Points on a hilly landscape, in no order, each with its height.
A ball rolls from a point to whichever of its 5 nearest points has the largest drop for the distance, and stops where none of them is lower. Distance is the straight distance between rows; heights are no part of it.
<529> h=820: [ 32 -15  -6  33   9   3  -5  -3  55 -29 -43 -37  -3 -28   8 -37  45  32
 -14   4  17  -7  31 -36  10  16 -27  21 -32  27   2   7 -58]
<1165> h=542: [  5   4  19  15   9   7  16 -15 -21   5   5  33   8  47 -31  41 -14 -23
   9 -33 -19   2  -1  31   8   2   6 -39  23 -13   6 -23   8]
<617> h=163: [-10  -9  24 -12 -14 -16  -1 -10 -16 -20 -28  -5 -44 -12   7 -29   8 -38
  12   3 -11  -4 -25  -2 -19  19  30  -5 -12  -1  -6   7   5]
<1544> h=594: [  7  10   7  31  -5   9  28  -5 -24  -9  18  43   0  24 -33  25 -27   4
  -5  -9   5  17  14   3  25 -11   8   2  15 -19   4   6  13]
<271> h=129: [ -5  -3  27  -3 -16 -18   2 -24  -8 -12 -35  19 -27   9 -23   7 -10  -9
  20 -13  -9   1 -16  16 -19  25  26  -4  -4 -14   4  12   5]
<1119> h=336: [ -3  11   0  -4   6  34 -10   7 -27  14  37  45  10  71 -15  38 -28 -44
  -4 -21 -25 -26 -25  41  29   1  -2 -23  36 -12 -14 -27  17]
<736> h=149: [ 12 -17  -9   4   2 -11  14  -6  -9  12 -14   4 -45  -7 -12  -8  21   4
  -1  14  12  -8  -9 -10 -21  19  33  23  -5  -5   0  24  11]
<319> h=438: [ 21 -12 -12   6  16  19   8   9  49 -17 -27 -31   2 -15  -2 -28  52  37
 -16   9  18 -24  31 -25  -2   6 -23  13 -12  24  16   4 -45]
<514> h=423: [-12   6  28 -24 -24 -20  -9 -26  -5 -12 -38  10 -16  -1 -14   4  -4 -31
  16 -14 -17   3 -31  26 -28  21  21 -22  -4  -8  12   7  -1]
<707> h=434: [-25  37 -24 -12  -7  32 -25  18 -43   4  32  60  17  61 -22  20 -46 -22
   8   2 -20 -30   3  14  44  11  -8   7  31 -16 -18 -17  19]
<698> h=397: [ -8  -4   6  -8   4  27 -19 -15 -32  56  46  43   0  62  -9  49 -33 -48
 -14 -18 -20 -10 -42  63   2 -15   2 -35  31 -24  -9 -29  21]
<679> h=523: [-10   1 -13  11   9  -6  -2  38  21  -6  21 -32  32 -14   6 -13 -38  82
  19   2  12 -22  35 -37  16  -8 -28  11  -7  11 -47 -31   4]
<607> h=323: [ 18 -19 -29  18  12  -7  -5 -19  43  -8 -33 -39 -11 -30  17 -12  68   8
 -21  14   6  -4  19 -32   4   5 -19   5 -25  23  13   7 -32]
<262> h=150: [-10 -16  17  -3  -5 -19   2  -6 -18 -19 -26  -8 -46 -18  14 -30  14 -37
   8   9  -8  -4 -19 -12 -19  19  33  -4 -12   1  -6   7   4]
<180> h=679: [ -2   2  22   8   6  -6   8 -28 -14   9  -7  27  10  37 -30  42 -12 -24
  11 -31 -24   8  -3  41  -4   5   8 -45  20 -13   9 -16   4]
<1482> h=533: [  6   7  15  21   4  16  22  -7 -25  -8  12  39   6  49 -30  36 -20 -18
   8 -25 -18  -2   4  22  23  -3   2 -32  22 -15   2 -18   9]
<1270> h=660: [-11   3 -31  19  10 -12  -1  38   6   6  21 -31  21 -12   1 -12 -41  86
  13  -7  11 -29  32 -33  26  -7 -31  10 -25   4 -60 -39   1]
<1322> h=169: [ -3 -13  14  -5 -11 -15   2 -10 -16 -11 -28   1 -46  -9  -2 -18   5 -20
  13   6  -3  -6 -21  -3 -22  24  34   3 -12  -4  -5  13   5]
<251> h=61: [ 21 -13 -24   4  19  11   8  -1  43  -3 -26 -32  -7 -17   1 -16  65  23
 -18   9  16 -19  20 -20  -4   7 -19  12 -12  23  15   4 -32]
<1274> h=772: [  4   1  25  19   1  -6  15 -25 -14  -8 -10  34  -1  34 -36  34 -21  -9
  15 -27 -13   9   4  23   0   8  16 -22  14 -16   7  -2   4]
<1268> h=264: [ 15  -8   8  -4  12  26  14  42  43 -22  -9 -27  32 -17   4 -30   1  82
   6  18  19 -26  37 -33  -7   7 -19  16  -1   7  -3   9 -28]
<1419> h=172: [-13  -7  29 -17 -14 -15  -2  -8 -15 -25 -29 -12 -37 -15  18 -32   8 -46
  10   0 -15   4 -25  -1 -18  18  30 -12 -12   1  -2   5   5]
<939> h=286: [-15 -19  29   9  11 -25  -6  -2  -2 -39 -18 -23 -32 -25  50 -44  16 -56
   7  10 -17  21   1 -22 -18  -3  28 -13  -1   2  -3  12   3]
<527> h=440: [  7   5  16  10  11  17  10 -11 -25  14  21  37   9  55 -22  42 -17 -32
   3 -28 -29  -6 -10  36  16  -4   0 -44  27 -12  -1 -29  11]
<99> h=754: [  6  -1  23  18  -8 -14  17 -22  -8  -9 -16  31 -15  23 -36  21 -17   1
  15 -17   0   9   2  12  -7  15  25  -1   6 -20   7  10   7]
<638> h=513: [ 24 -20 -17  27   9  -4 -10 -21  59 -21 -41 -41  -9 -33  18 -20  58  17
 -16  10   9  -3  18 -35  10  10 -27  14 -31  23   5   8 -45]
<1472> h=429: [  6  16   9  15   4  27  15   3 -30  -7  24  44   7  55 -24  35 -26 -26
   2 -20 -23  -9  -2  17  30  -5  -2 -27  28 -13  -2 -20  13]
<1577> h=265: [ -4   4  46 -17   8 -20  -8 -13  10 -37  -7 -29 -18 -11  53 -40  17 -77
  -8 -11 -17  45 -13   9 -11  -1  16 -14  -4  -1   8  15   3]
<673> h=378: [  4  10   8   5   6  30   6   0 -27   7  29  39  12  66 -18  37 -24 -37
   1 -23 -29 -16 -15  31  26  -2  -1 -34  33 -11  -5 -27  14]
<1207> h=554: [ 29 -12   8   9   9  25  16  38  37 -26 -22 -29  21 -27   2 -42  19  71
  -7  17  25 -25  37 -34   2  14 -20  17 -22  13   5  18 -55]
<1320> h=506: [ 11   2  -7  -4  -1  -3  10  10  27  19  26 -10  22   0 -19   9   4  33
 -16  -1  32  14  11  -3   7 -16  -4  38  25   7  -4  16  21]
<758> h=275: [-13  -4  38 -12   0 -21  -5  -6  -6 -36 -15 -26 -30 -18  38 -42  15 -65
   3  -2 -18  23 -13  -5 -12   5  22 -15  -6   4  -2  10   4]
<1548> h=610: [ -5   3  21   1  11   5   2 -27 -28  43  14  25   8  37 -17  49 -12 -36
  -2 -24 -26   8 -12  52 -12  -4   4 -55  25 -13   8 -32  11]
<1187> h=764: [-16   7  22 -11   3 -16  -8 -35 -21  30  -9  26  11  16 -17  45  -9 -32
   5 -15 -27  18 -10  48 -33   8  11 -52  15 -13  24 -15   1]
<1098> h=352: [ 18 -10 -21 -14  19  11  14   8  37  15  -7 -26  -5  -4 -10  -7  51  34
 -17   8  20 -14  13  -9 -13   4  -9  25  10  14  14  13  -5]
<1443> h=615: [ 13  -1 -13   1   3  -4  15   2  19  23  19  -5   6   0 -23  12   8  30
 -19   1  33  15   9  -1  -2  -9   7  40  21   1  -1  25  20]
<732> h=317: [ -3   0  -1   2  12   3   2  40  36 -13  12 -33  39 -16   5 -15 -31  86
  18  12   9 -21  39 -38   3  -2 -21  14   4   7 -32 -12   1]
<1129> h=497: [  6  11 -14  18 -18   3  19   4 -10  11  32  19  18   0 -27  17 -18  17
 -21  -1  25  24   8  -3  27 -30  -3  22  18  -4  -5  13  23]
<24> h=447: [-10   3  -3   3   9  -2  -3  33  32  -7  23 -34  35  -9   1 -11 -31  74
  20  -1  16 -19  32 -29  16  -7 -25  19   4  16 -39 -28   7]
<325> h=287: [-18  14  25 -42 -24 -12 -18 -25 -11 -11 -24   5  -8 -13   9   4  -2 -51
   3  -7 -24  15 -43  33 -28  17  11 -26  -8  -9  25  12  -5]
<1430> h=165: [ -5  13  35 -37  -9 -10  -7 -21  -5 -20  -5 -19 -11 -17  42 -18  10 -79
 -12  -6 -15  34 -37  23 -13   3   8 -20 -15  -2  23  19  -6]
<1260> h=462: [  8  10 -12   1 -11  -1   7   9  18  18  29  -7  29  -2 -21  12  -5  29
 -20  -5  33  20   9   1  20 -27 -12  32  20   9 -10   5  24]
<1303> h=496: [-15   2 -23   3 -12  -5 -11  34   3   8  20 -23  24  -3  -8 -10 -36  59
  21 -21  26 -31   8 -21  38 -26 -40  13 -21  22 -45 -49   8]
<713> h=656: [ -3  -2  25  10 -10 -15   8 -30  -6  -8 -24  26 -10  23 -34  26 -14  -7
  20 -24 -12   6  -7  23 -11  16  20 -15   7 -14   7   5   3]
<1425> h=269: [ 16  -8   6  -9  16  25  12  38  46 -18 -12 -29  25 -12   1 -30  11  73
   3  11  18 -27  36 -31  -7   7 -21  17   3  12   3   6 -29]
<871> h=340: [ -8  14  26 -15  -2  25  -9 -32 -28  -7  21  26 -12   1  53  14 -14 -87
  -3  27 -23  36 -35  33 -42   0  18  -7 -16 -10  76  26 -19]
<215> h=508: [-18  26 -50  -2 -36  24 -21  29 -40  21  20  29  36   2 -25   3 -13  26
  -1   5   7  -4 -11   7  43 -46 -29   7   6   3 -15 -12  21]
<1196> h=382: [  3   4   9  -3  12  26  -2  -8 -27  33  33  35  10  63 -17  43 -20 -44
  -6 -27 -28 -15 -26  48  14  -7  -2 -41  33 -14  -6 -31  14]
<823> h=596: [ -6  -6 -55  28   9  -9   5  50  -7  28  16 -22  11  -5  -3 -16 -34  92
  -6 -15  10 -44  28 -24  32  -8 -36  13 -46  -9 -72 -36 -10]
<471> h=534: [-13   0 -16   9  -1  -8  -6  32  12   1  23 -29  26  -7  -1 -14 -39  66
  17 -11  19 -25  20 -28  31 -17 -34  14 -15  22 -50 -44   8]
<34> h=192: [-10  10  34 -36 -17 -12 -11 -16  -7 -23 -14 -16 -18 -14  31 -21   9 -72
  -5  -6 -14  24 -39  20 -16  12  14 -22 -13  -3  14  13  -5]
<206> h=207: [ 14 -22 -35  14  19  -9   1 -13  28   3 -23 -32 -18 -30  19  -5  68   5
 -17  20   6 -10  11 -28  -4   4  -5   6 -18  18  12  10 -21]
<944> h=343: [  3  19   3   3   5  35   3   7 -29   2  29  44   9  66 -18  34 -30 -37
   4 -22 -28 -22 -12  26  31   0  -3 -24  34 -14  -7 -25  15]
<240> h=444: [ -8   4  -5  -4  -2  -3  -4  28  29   0  25 -32  36  -7  -5  -8 -25  57
  15 -11  23 -12  22 -20  25 -19 -30  18   8  25 -37 -32  15]
<236> h=646: [ 30 -13 -11  36   8  -7 -15 -18  64 -31 -45 -42  -7 -34  16 -30  49  22
 -13   8   8   0  26 -42  11  17 -26  21 -34  24  -3   6 -52]
<20> h=673: [ -9   1  20  -5  11  -1  -1 -29 -38  57  18  27   5  28 -11  50 -17 -38
   0 -15 -24  18 -10  58 -23  -4  10 -57  24 -15  13 -34   9]
<703> h=224: [-12  28 -12  -5   0  37 -10  16 -34   0  34  55  14  66 -16  28 -40 -29
   6 -10 -23 -30  -8  19  38   8  -6  -7  33 -14 -14 -22  16]
<876> h=547: [-22  40 -29  -3 -11  36 -19  24 -54   4  30  61  15  47 -22  13 -40  -9
   6   9 -16 -19   8   7  44   0 -11   4  25 -17 -17 -11  23]
<1052> h=540: [  1   1  18   3  13   7   7 -23 -24  28  10  28  13  44 -20  45 -10 -33
   3 -30 -28   6 -13  47   0  -1   6 -52  25 -12   6 -29   9]
<1200> h=126: [  6  14  42 -24  11 -14  -7 -28   3 -14  13 -16  -9  -9  64 -17  13 -88
 -19  -7  -8  60 -32  24 -13  -3  12 -15 -18  -9  36  27  -8]
<499> h=664: [ -7   0 -44  27  11  -9   2  45   2  18  20 -29  16 -13   2 -12 -38  92
   4  -9   9 -31  33 -30  30  -8 -31  10 -38  -4 -68 -36  -5]
<1261> h=485: [-19   3 -39  -2 -31   4 -21  32  -9  15  10  -6  32  -1 -22  -5 -24  50
  25 -25  23 -28 -13  -1  46 -41 -42  13 -18  22 -34 -42  12]
<766> h=538: [  9  14  -2  27 -13  10  24   2 -23  -3  25  39   7  16 -29  22 -25   5
 -12  -1  11  20  14  -1  30 -21  -2  11  16 -14   1   8  16]
<1146> h=182: [-11  15  28 -42 -18 -11 -12 -19  -8 -16 -13  -7  -9 -16  29  -8   4 -70
  -8  -5 -19  21 -46  29 -21  11  11 -24 -16  -5  26  16  -8]
<991> h=491: [-16  -7 -47  -2 -26   6 -22  35 -14  19   3  -1  24  11 -24  -9 -29  61
  29 -33  28 -42 -10   2  44 -30 -45  14 -30  13 -29 -39   5]
<845> h=332: [  8 -11  12   9  -5 -17  15 -14  -9   0 -17  18 -37   7 -25   2  -6   7
  10  -3   7   1  -7   2 -16  20  34  18  -1 -17   2  21  11]
<1175> h=555: [-24  37 -50  -1 -26  30 -23  29 -54  20  24  50  25  19 -27   2 -25  17
   2  13  -7  -6   1   5  39 -25 -20   7  14 -13 -15  -5  23]
<133> h=582: [ -3  27 -14  17  -7  34  10  16 -42  -7  31  52   8  39 -21  21 -33 -12
   0  -3 -14  -6   5   0  38 -13  -9  -8  23 -19  -7 -10  16]
<1298> h=552: [ -4   1 -17  17  12  -8   2  44  23  -5  13 -32  36 -22  10  -8 -34 100
  15  15   1 -19  38 -40  11  -2 -23   6 -12  -3 -48 -16  -1]
<934> h=536: [-10   1  27  -9 -15 -18  -6 -30  -4  -9 -32  20 -12  13 -28  18  -9 -18
  22 -21 -19   5 -18  28 -21  19  20 -21   0 -14  14   3   3]
<1195> h=205: [-11   6  37 -31 -14 -14  -8 -13  -5 -27 -17 -18 -22 -17  31 -27  11 -70
  -2  -7 -19  19 -34  14 -13  12  14 -19 -14   2   9  11  -2]
<1407> h=507: [ -8 -10 -55  13   0   2  -3  47 -10  27  14  -6   2   7 -14 -17 -42  84
   7 -29  22 -53  15 -10  41 -10 -37  22 -52 -14 -60 -33  -7]
<254> h=350: [ 18  -7 -15 -18  17  15  12  12  46  10  -1 -27   7  -1 -13 -10  42  42
 -11   1  25 -16  15 -10 -13   1 -13  28  17  16   9  12  -3]
<8> h=488: [ -5  21 -29   7 -34  13   2  22 -22  15  32  18  33  -8 -20  11 -14  20
 -14  -1  20  13  -2  -2  40 -47 -20  14   9   9 -13  -5  19]
<372> h=492: [-20   7 -47  -6 -38  13 -27  32 -22  21  10  13  39   4 -27  -1 -12  42
  16 -14  19 -17 -17   7  41 -44 -40   8 -10  15 -22 -26  17]
<1323> h=459: [ 24 -14   2   1  14  26  14  27  46 -24 -25 -28  17 -16  -2 -38  30  56
  -7  11  24 -28  36 -27  -3  10 -23  15 -11  19   9  11 -49]
<574> h=181: [  3 -15   8   0  -6 -14   7 -10 -17  -4 -24   5 -50  -7  -9 -14   7 -11
  13   8   1  -8 -16  -7 -22  24  36  13 -12  -4  -2  16   9]
<1456> h=108: [ 10 -22 -31  10  14 -14  10  -7  -3  12 -17 -18 -37 -27  14  -9  50  -2
 -11  28   3 -10   1 -26 -15   9  18  11 -15   9   3  16  -2]
<824> h=671: [-23  18  17 -39 -12 -15 -24 -32 -20  13 -14  18   8 -14   9  32 -10 -51
   1   7 -30  22 -26  44 -46  15  12 -33   1 -13  42   9  -6]
<640> h=623: [  5  22  -6  24  -7  25  22   9 -38 -11  26  49   6  34 -27  23 -29  -8
  -3  -5  -7   2  10   0  37 -13  -3  -8  21 -18  -1  -4  15]
<1142> h=479: [-11  10 -30   0 -35   7  -8  24  -8  15  27  -1  38 -10 -21   1 -14  28
  -2 -11  27   3  -9  -3  42 -49 -29  14   3  24 -24 -25  19]
<338> h=355: [  3 -35  -6  28  18 -33 -12 -11   7 -21 -21 -20 -19 -44  60 -16  35 -26
  -1  38  -9  14  10 -49 -14  -8  19  -2  -6   1   1  22  -3]
<1144> h=627: [ 12  -1  11  24  -4  -8  24 -13  -9   0   6  33 -12  16 -33  21 -19  11
  -1  -7  12  16   9   6   6   5  24  17   9 -17   2  21  13]
<287> h=353: [-10  -8  37  -2   9 -22  -7  -4   3 -41 -12 -25 -26 -18  51 -44  18 -65
   2   3 -17  30  -2  -9 -16  -2  22 -14  -1   2  -2  13   3]
<1535> h=203: [  5  -4   5  -8  15  15   5  38  47 -16   4 -28  36 -11   1 -21 -13  82
  14  13  16 -25  36 -32  -3   2 -24  19  11  10 -15   0 -10]
<1300> h=517: [-21  22  16 -33  -9  14 -19 -27 -29   3  10  24  -4 -13  40  20 -19 -75
  -6  25 -26  28 -33  38 -50   9  14 -12 -10 -13  66  21 -12]
<938> h=659: [ -7   2  23  -2  11  -9   0 -32 -24  32   0  24  11  28 -22  46 -10 -34
   5 -23 -27  12  -6  46 -19   4   9 -58  22 -12  16 -26   8]
<54> h=439: [ 14  -3 -10 -18  13   8  10  11  43  18   7 -23  15   0 -15  -4  28  39
 -11   1  28  -7  17  -6 -10   0  -9  34  24  13   1  10  10]
<668> h=719: [-34  14  14 -26   0 -13 -20 -33 -37  35   3  30   6  -5   5  40 -24 -52
   3  12 -28  29  -8  47 -56  12  19 -32  10 -14  45  -9  -1]
<505> h=356: [-12   4  -8 -10   4  31 -24   1 -24  31  42  46  14  74 -16  44 -37 -51
 -10 -19 -24 -29 -35  51  24  -2  -3 -18  39 -11 -14 -26  19]
<184> h=215: [-13   7  33 -34 -19 -13 -10 -17  -8 -25 -26  -7 -21 -13  17 -19   4 -57
   4  -5 -19  11 -40  16 -18  16  19 -19 -13  -2   9   7  -3]
<241> h=112: [ -6 -21   9   9   6 -22  -1  -3 -17 -24 -18 -15 -42 -27  31 -34  22 -36
   6  22 -10   2  -7 -25 -18   8  32  -2 -11   7  -9  10   7]
<321> h=635: [  6  -4  16  21  -5 -13  22 -21  -9  -4  -8  30 -18  17 -35  19 -20   6
  10 -12   6  14   6   9  -3  13  27   9   6 -18   6  16   9]
<458> h=422: [  0   9  -7  -7  -8  -2   4  17  29  12  30 -21  38  -4 -17   2  -5  40
  -6  -8  30   6  12  -9  21 -29 -20  28  23  23 -20 -10  20]
<1182> h=154: [  2  17  28 -23   0  13 -10 -30 -22  -5  17  12 -11 -13  58   3  -7 -88
 -13  15 -18  41 -42  32 -28  -1  11 -13 -22  -8  63  28 -16]
<943> h=466: [ 23 -21 -14  30   5 -19 -25 -32  68 -21 -47 -44  -7 -40  43 -11  56   8
 -12  18  -2  12  11 -55  10  10 -21  13 -26  11  -2  13 -29]
<378> h=436: [ 19 -12 -20  -8  12   0  14   1  20  27  -2 -13 -16  -3 -13  -1  38  27
 -14  12  22  -6   2  -3 -16   6   9  34  10   2  11  25   7]
<624> h=765: [ 40  -8  -3  46   8  -4 -13   0  61 -35 -46 -42  -3 -37  18 -49  35  37
 -14   7  16   2  33 -41  13  25 -24  30 -39  23  -8  14 -61]
<293> h=266: [  8  -6   3  -3   8  17  13  48  36 -20  -4 -27  37 -23  10 -23 -14  99
  12  26  11 -24  40 -40  -4   6 -19  13  -2   0 -16   7 -17]
<295> h=821: [-12   5  23  -8  -2 -15  -7 -31 -14  15 -21  24  10  18 -25  42  -9 -29
  10 -21 -28  15 -11  43 -26  12  12 -49  14 -12  19 -11   1]
<1464> h=620: [-10  34 -28  12 -16  34   3  25 -49  -2  32  52  14  27 -22  15 -31   1
  -5   7  -9  -5   7  -3  42 -22 -14   0  19 -17  -7  -6  20]
<386> h=510: [ 11   7  -8  13  -7  -1  18   2   5  16  29  13  15   0 -26  16  -9  22
 -20  -1  29  26  14   1  17 -21   2  34  21  -1  -2  18  25]
<1587> h=299: [  6  -2   1 -17  12  11   3  27  51  -4  13 -30  32  -1  -8 -10   6  58
   2   0  24 -12  27 -18  -2  -5 -21  29  26  21 -11  -2   6]
<1584> h=739: [-29  11  19 -18   8 -11 -15 -36 -41  49   5  28   4   6  -1  45 -23 -46
   3   4 -28  27  -1  50 -47   6  19 -42  16 -16  35 -23   3]
<229> h=448: [-18  13  22 -34 -21 -15 -18 -28  -9   0 -29  10   0  -8  -5  16  -3 -42
   8  -8 -26  11 -35  39 -30  17  14 -30  -3 -11  27   9  -7]
<1515> h=62: [  5 -25  -9   5  10 -18   6  -6 -18   0 -17 -11 -48 -22  13 -24  30 -19
   1  23  -2  -8  -9 -22 -20  14  33   5 -14   4  -4  14   5]
<927> h=256: [ 22 -14 -29  -5  15  -1  14  -1  15  22  -7 -16 -25 -10  -4  -7  51  19
 -17  16  17 -12   2 -11 -19   9  11  26   0   5   8  22   3]
<512> h=285: [ 15  -6  -5 -15  17  22   9  23  49  -4  -8 -31  17   1  -8 -19  31  52
  -4   6  20 -21  28 -15 -11   4 -20  24  13  18   7   6 -13]
<1156> h=217: [-11   1  34 -22 -11 -15  -8  -9  -8 -31 -18 -21 -28 -16  31 -37  10 -63
   0  -5 -16  18 -22   6 -14  11  20 -18 -12   3   1   7   2]
<659> h=139: [ -2  18  31 -34  -9   1  -9 -23 -12 -13   5  -7  -7 -18  47  -7   2 -83
 -16   2 -15  37 -45  31 -19   4   9 -20 -19  -5  40  23 -14]
<488> h=206: [ 11 -30 -33  23  14 -25  -6 -20  18  -2 -24 -28 -20 -39  36  -6  59  -8
 -12  32  -1   0   9 -42  -6  -1   4   0 -19  12   6  14 -11]
<589> h=804: [-23  13  17 -29  -3 -16 -19 -34 -21  25 -15  20  10   0  -6  39 -14 -40
   6  -1 -29  21 -18  48 -45  13  13 -44  11 -15  34  -5  -1]
<1126> h=580: [ 12  -8   3  14  -2 -12  19 -11  -2  12   0  20 -24   8 -28  11  -5  19
  -2   0  20  12   3   2  -9  12  29  31   9 -14   5  29  16]
<929> h=273: [ 18 -11 -14 -10  19  21  11  12  47  -4 -17 -29   5  -9  -8 -19  51  38
 -12   7  19 -25  22 -16  -7   5 -20  18   1  22  16   6 -26]
<1349> h=498: [-15   5  26 -21 -19 -20  -8 -26  -6  -6 -38  14 -12   6 -20  15  -6 -25
  19 -17 -19   6 -26  28 -23  23  21 -23  -1 -13  15   5   1]
<308> h=204: [ -6   9  43 -28  -3 -14  -8 -15  -1 -29  -5 -26 -16 -14  48 -31  14 -79
  -9 -10 -15  37 -27  14  -8   4  13 -19 -11   0  14  13   0]
<1055> h=667: [ 20  -6 -13  -7   7  -3  15   4  22  27  12  -9  -7   1 -21   6  25  29
 -16   6  27   4   6  -2 -11   2  10  38  17   0   3  25  14]
<810> h=214: [ -1  -9  20  -5 -16 -15   3 -17  -9 -11 -31  13 -41   4 -18  -7  -2 -13
  15  -5  -2  -2 -18   5 -21  25  33   4  -5 -12   0  14   6]
<1294> h=843: [ 30 -13   5  20  10  19  10  24  43 -30 -34 -33   8 -28   1 -46  31  51
 -10  13  25 -20  39 -34   6  14 -23  22 -29  23   9  14 -65]
<1462> h=113: [ 12  14  40 -15  12  -5  -4 -34  -5  -6  20  -1 -12  -9  66  -9   7 -89
 -15   2  -7  60 -34  28 -15  -2  15 -12 -24  -6  52  29 -16]
<130> h=420: [-11  33 -19   2  -6  36  -3  22 -43  -5  31  56  11  52 -20  21 -37 -18
   5  -3 -20 -20   0   9  41  -1  -9  -7  28 -19 -10 -16  16]
<1336> h=541: [  1  22 -14  23 -16  21  20  11 -33  -1  30  44  15  14 -24  18 -27   6
 -14   3   8  13   9  -4  38 -28  -6   6  13 -13  -1   3  19]
<1368> h=556: [-13  -2 -36  15   0  -7  -2  41  -3  13  17 -23  12  -4  -1 -16 -41  78
  13 -16  16 -39  20 -23  35 -11 -35  13 -36   7 -63 -45  -1]
<928> h=376: [ -4   0   2  -7   7   3  -2  31  41  -9  20 -35  39  -7  -2 -13 -20  67
  15  -1  21 -15  32 -27   8 -10 -26  20  14  21 -27 -18   9]
<892> h=315: [ 13 -33 -19  25  10 -32 -16 -23  30 -13 -29 -29  -9 -47  57  -2  53 -12
  -8  36  -8  13   8 -52  -4  -5   1   2 -16   3   5  20  -9]
<1013> h=463: [-19  20  16 -43 -18  -1 -22 -28 -16   1  -8  10   1 -17  27  14  -8 -66
  -6  10 -27  26 -41  38 -38  11   9 -25 -10 -11  48  19 -12]
<882> h=377: [  4   2  -3 -14   0   1   4  17  41  10  23 -27  36  -5 -15   0   1  41
  -5  -6  30   2  18 -10   8 -16 -18  34  26  20 -13  -5  19]
<384> h=468: [-11   4 -15  -2 -17  -4  -8  25  13   6  27 -22  38  -7 -12  -6 -23  43
  11 -16  28 -12   4 -12  34 -33 -36  17   1  31 -34 -37  16]
<622> h=107: [ 12 -20 -24   5  14 -11  13  -4  -6  17 -14 -13 -41 -20   5  -9  41   0
  -9  22   8  -7  -4 -23 -19  13  24  17 -11   3   3  18   4]
<523> h=454: [ -8   6  -9  -5 -13  -3  -6  23  22   4  29 -22  38  -8 -13  -3 -18  42
   3 -13  27  -2   9 -11  31 -31 -31  19  11  29 -30 -29  18]
<389> h=483: [ 15   1   0  22  -6  -5  22 -10  -3   9  15  25  -6   8 -33  19 -14  17
  -9  -1  21  23  11   3   6  -2  18  26  14 -17   3  26  16]
<1432> h=499: [-11 -13 -47   8  -9   2 -12  41 -12  22   9  -4   6  11 -17 -16 -44  80
  20 -30  26 -54   6  -7  43 -16 -42  22 -46  -6 -51 -36  -4]
<443> h=478: [-14   5 -29  -1 -28   2 -13  28  -1  12  22 -13  35  -5 -17  -4 -19  42
  12 -19  29 -17  -7  -7  45 -40 -37  14 -10  27 -33 -41  13]
<629> h=383: [-11 -25  25  16  16 -27  -9  -2   0 -40 -18 -22 -26 -24  56 -39  20 -50
   7  19 -16  25   7 -30 -21  -4  28  -9   3   1  -4  18   2]
<22> h=313: [ -3 -33   5  27  17 -32  -6  -6  -2 -28 -17 -18 -25 -37  58 -27  30 -37
   2  33 -15  16   9 -42 -18  -8  27  -7  -4   2  -2  19   2]
<1038> h=120: [  0 -30 -10  19  12 -23   1  -8 -12 -12 -18 -18 -37 -35  36 -24  34 -26
   1  30  -8   1   1 -35 -18   4  30  -2 -12   7  -4  15   3]
<78> h=93: [ 10 -20 -13   5   6 -13  12  -4 -13  13 -14  -4 -47 -17   2 -13  31  -3
  -2  19   7 -10  -8 -16 -22  17  33  17 -11  -1   0  18   6]
<213> h=240: [ 21 -15 -32  -3  19   7  10  -3  30  12 -18 -31 -15 -17   0  -9  66  20
 -20  13  17 -17   9 -21  -8   6  -5  15  -7  18  15   8 -18]
<1356> h=144: [ 18  -4  -3  12  -2  -4  21  -6   3  17  15  16 -10   4 -28  13  -1  23
 -12   1  26  20   7  -1  -1  -2  16  37  14 -11   0  27  20]
<1021> h=393: [ 20 -18 -25  18  14   4   0 -11  49 -13 -34 -36  -8 -26   7 -21  61  18
 -20   8  14 -12  22 -29   2   8 -24  13 -23  28  13   4 -41]
<541> h=136: [ 15 -25 -33  12  19 -12   6 -11   4  11 -18 -23 -29 -32  20  -8  58  -4
 -16  28   4  -7   5 -30  -9   7  10   5 -18  12   8  15  -7]
<1555> h=669: [-30  20  13 -32  -5   9 -22 -29 -33  11   8  27   0  -9  29  30 -25 -68
   2  25 -28  27 -21  41 -57  11  16 -16   1 -14  64  13 -11]
<1460> h=194: [ -3 -31   0  23  15 -29  -5  -8 -11 -21 -16 -18 -33 -35  48 -27  31 -36
   2  32 -10   8   6 -39 -16   0  28  -4 -11   4  -4  15   2]
<1121> h=590: [  7  12  10  28   0  15  26  -6 -25 -13  15  44   2  39 -33  29 -27 -12
   3 -16  -8   7  10   9  26  -6   3 -14  20 -16   1  -4  11]
<1308> h=167: [  6  11  38   2   8  20  -4 -42 -23  -4  25  19 -17  -3  67   4  -9 -95
  -4  18 -11  51 -36  31 -26  -4  19  -8 -26  -7  72  29 -23]
<839> h=657: [-31  21  13 -35  -4  -7 -24 -31 -29  21   0  26   5 -11  16  34 -21 -57
   2  17 -31  28 -20  44 -57  14  13 -30   4 -15  50   5  -6]
<425> h=153: [  9 -13   2   3  -4 -13  11 -11 -14   4 -19   7 -48  -5 -13 -12  10   0
   5  10   7  -6 -11  -6 -19  22  36  19  -9  -7  -2  17   8]
<1380> h=384: [ 16 -11  -3   8   2  -9  18  -9  -2  17  -5  11 -34   2 -22   1  10  17
  -4   8  17   2  -2  -4 -19  16  31  32  -1 -13   1  28  14]
<641> h=247: [ 10  -4   5 -16  17  23  10  32  50 -14  -4 -28  29  -8  -5 -23  11  67
   4   9  20 -25  35 -25  -9   3 -22  22  11  13  -1   2 -16]
<403> h=333: [  2  -4  -3   6   8   9   8  45  34 -17   3 -32  42 -24  10 -16 -25 101
  12  24   5 -22  39 -42   0   2 -21  11  -3  -5 -30   3  -8]

Call two points neighbours if one is among the 5 nearest of the other. Go from one point of each pair to the other, from neighbour to neighbour, staying as low as possible. Name the highest point that can't be avoided.
<1356> and <1462> -> <1380>
<271> and <1535> -> <512>
<1535> and <703> -> <1175>
<1462> and <1515> -> <184>
<271> and <1515> -> <810>

For each start below, name the point where the ball stops.
<938> -> <703>
<640> -> <1535>
<1544> -> <1535>
<1548> -> <703>
<1368> -> <1535>
<372> -> <1535>
<1165> -> <703>
<20> -> <703>
<589> -> <1462>
